Each row is a point on a landscape with many valleys, with its height.
A ball rolls from a point to whichever of its 4 nearest points has the largest drop for the distance, and stops where none of them is lower. Distance is the straight distance between rows; heights are no part of it.
K689: [  2  28 -40   0   1 -14 -50 -32]  h=4.69
K296: [-9 16 21 27 10 10 11 11]  h=2.56
K280: [-11 -15  -6  -8  -2   1   5   4]  h=3.94
K153: [  1   6 -32  -6   2 -14 -46 -21]  h=4.95
K114: [ 14  11  -9  10   1   2  -8 -10]  h=4.00
K933: [ 12  22  11  30   5   9 -14  -9]  h=4.14
K379: [  3  -4 -18 -25  -2 -23 -14 -19]  h=4.58
K697: [ -7 -31 -18 -45   5 -16  -8  -3]  h=6.28
K769: [ 2 -4 36  9  0 16 29 18]  h=3.22
K715: [ -4 -23   4 -24 -15  -1  19   4]  h=5.41
K796: [  8  11 -29  11   2  -6 -36 -16]  h=2.32
K292: [ 1 30 21 42 -2 11  2 -3]  h=4.49
K298: [-1 14 -4  6  8  0  6  5]  h=3.11
K987: [ -6 -10  -1   1   3   7   7  10]  h=1.47
K294: [-1 -3 30 11  4 21 23 17]  h=2.09
K384: [ 10   1 -18   0  -5  -7 -24 -19]  h=3.98
K587: [-4 -1 41 19 -4 19 26 19]  h=2.35
K163: [ -8   4 -16  -8  -1 -10   1  -6]  h=4.81
K330: [  4  31  15  54   2  18 -18  -4]  h=7.31
K798: [  3  31   8  47   6  12 -27  -6]  h=8.32
K334: [  7  -5 -24 -11   0 -16 -39 -23]  h=4.70
K612: [ -3 -11  20  -6  -3   4  41  26]  h=4.48
K907: [ -3 -14  13 -11  -9   0  42  22]  h=4.75
K649: [  7  22  -8  30  12   4 -32  -9]  h=1.59
K709: [-2 22 18 26  5  6  7  2]  h=2.80
K362: [  7  -6 -21 -14  -4 -15 -28 -25]  h=4.50
K258: [  7   4 -25   7  -3  -5 -32 -16]  h=3.15
K392: [ -9 -23   9 -22 -15  -7  35  15]  h=4.92
K383: [ -1 -26   7 -39 -15 -11  24   7]  h=6.60
K861: [ -3 -27   4 -35 -11  -7   8   1]  h=0.77
K459: [ 1 -6 22  7  3 18 19 16]  h=2.40
K310: [-13 -14 -12 -18  -1  -7  -1   1]  h=5.40
K533: [-11  -5 -15 -21  -3 -18  -8 -11]  h=4.68
K764: [  5  24 -37   5   3  -6 -45 -22]  h=3.52
K892: [ -9  -2 -10  -1   1  -2   7   5]  h=3.42
K743: [  8  25 -20  22  11   3 -32  -6]  h=1.28
K346: [ -8 -26  -1 -22  -6  -1   3   1]  h=6.72
K945: [ -2 -23   9 -22 -17  -1  29  13]  h=5.10
K583: [-10   4  28  25   8  18  17  15]  h=2.60
K853: [ -1 -16  12 -12 -11   3  31  16]  h=4.88
K494: [ 8 23 10 22  5  4 -1 -5]  h=3.47
K817: [ 8 28 17 37  2  9 -9 -5]  h=5.36
K324: [  8  34 -16  24  13   4 -33  -7]  h=1.29
K528: [ 3 -4 28  3 -5 12 32 21]  h=3.44
K598: [-8 27 21 38  3 11 14  7]  h=3.02
K489: [  3 -38  -7 -49  -4 -14   2  -1]  h=6.03
K345: [ 10  10 -15   2  -5  -2  -6 -11]  h=5.09
K919: [-10 -22 -13 -31   4 -14  -7  -4]  h=5.24
K279: [  9   7 -23  12   4   0 -31 -12]  h=3.03
K714: [-13 -16  30  -2   0   6  51  29]  h=1.61
K492: [  3 -37  -3 -52  -5 -18  11   1]  h=1.63
K323: [-3 -2  7  6  6 10 12 12]  h=2.23
K305: [ -3 -18   6  -9  -9  12  18   9]  h=3.37
K746: [ -6 -11 -22 -36   4 -22 -11 -12]  h=4.65
K855: [-9 10 20 23 10 12 11 12]  h=2.50
K763: [ 13  19   2  28   8   9 -22  -8]  h=2.71
K339: [ 7 16 -2 13  6  2  2 -3]  h=2.20
K972: [ -2   7 -12   0  -1  -2   4   1]  h=4.27
K386: [ -4  -2 -19 -16  -6 -15  -6 -13]  h=4.71
K656: [-4  9 11 15 12  8  9  9]  h=2.41
K137: [-1 -4 34  5 -2  9 39 22]  h=1.81
K614: [  8  25 -24  18  13   1 -39  -9]  h=1.17
K493: [ -2 -32   5 -45  -7 -13  15   2]  h=2.19
K883: [ -3 -21   7 -18 -15   2  19   7]  h=4.53
K995: [ -1 -32  -5 -43  -3 -13   3  -2]  h=6.98
K872: [ 17  14  -5  18   7   5 -11  -9]  h=3.79

Where does a ball stop that starts at each point below?
K933 | K614
K919 | K614
K853 | K987
K697 | K614
K945 | K987
K386 | K614
K817 | K339
K907 | K714

Call two points neighbours if one is among the 4 nearest of the other. Go from one point of each pair to the other, from neighbour to neighbour, staying as low as possible. Name the highest point that can't be avoided.
K861 and K614 | K715
K294 and K339 | K298
K294 and K987 | K459
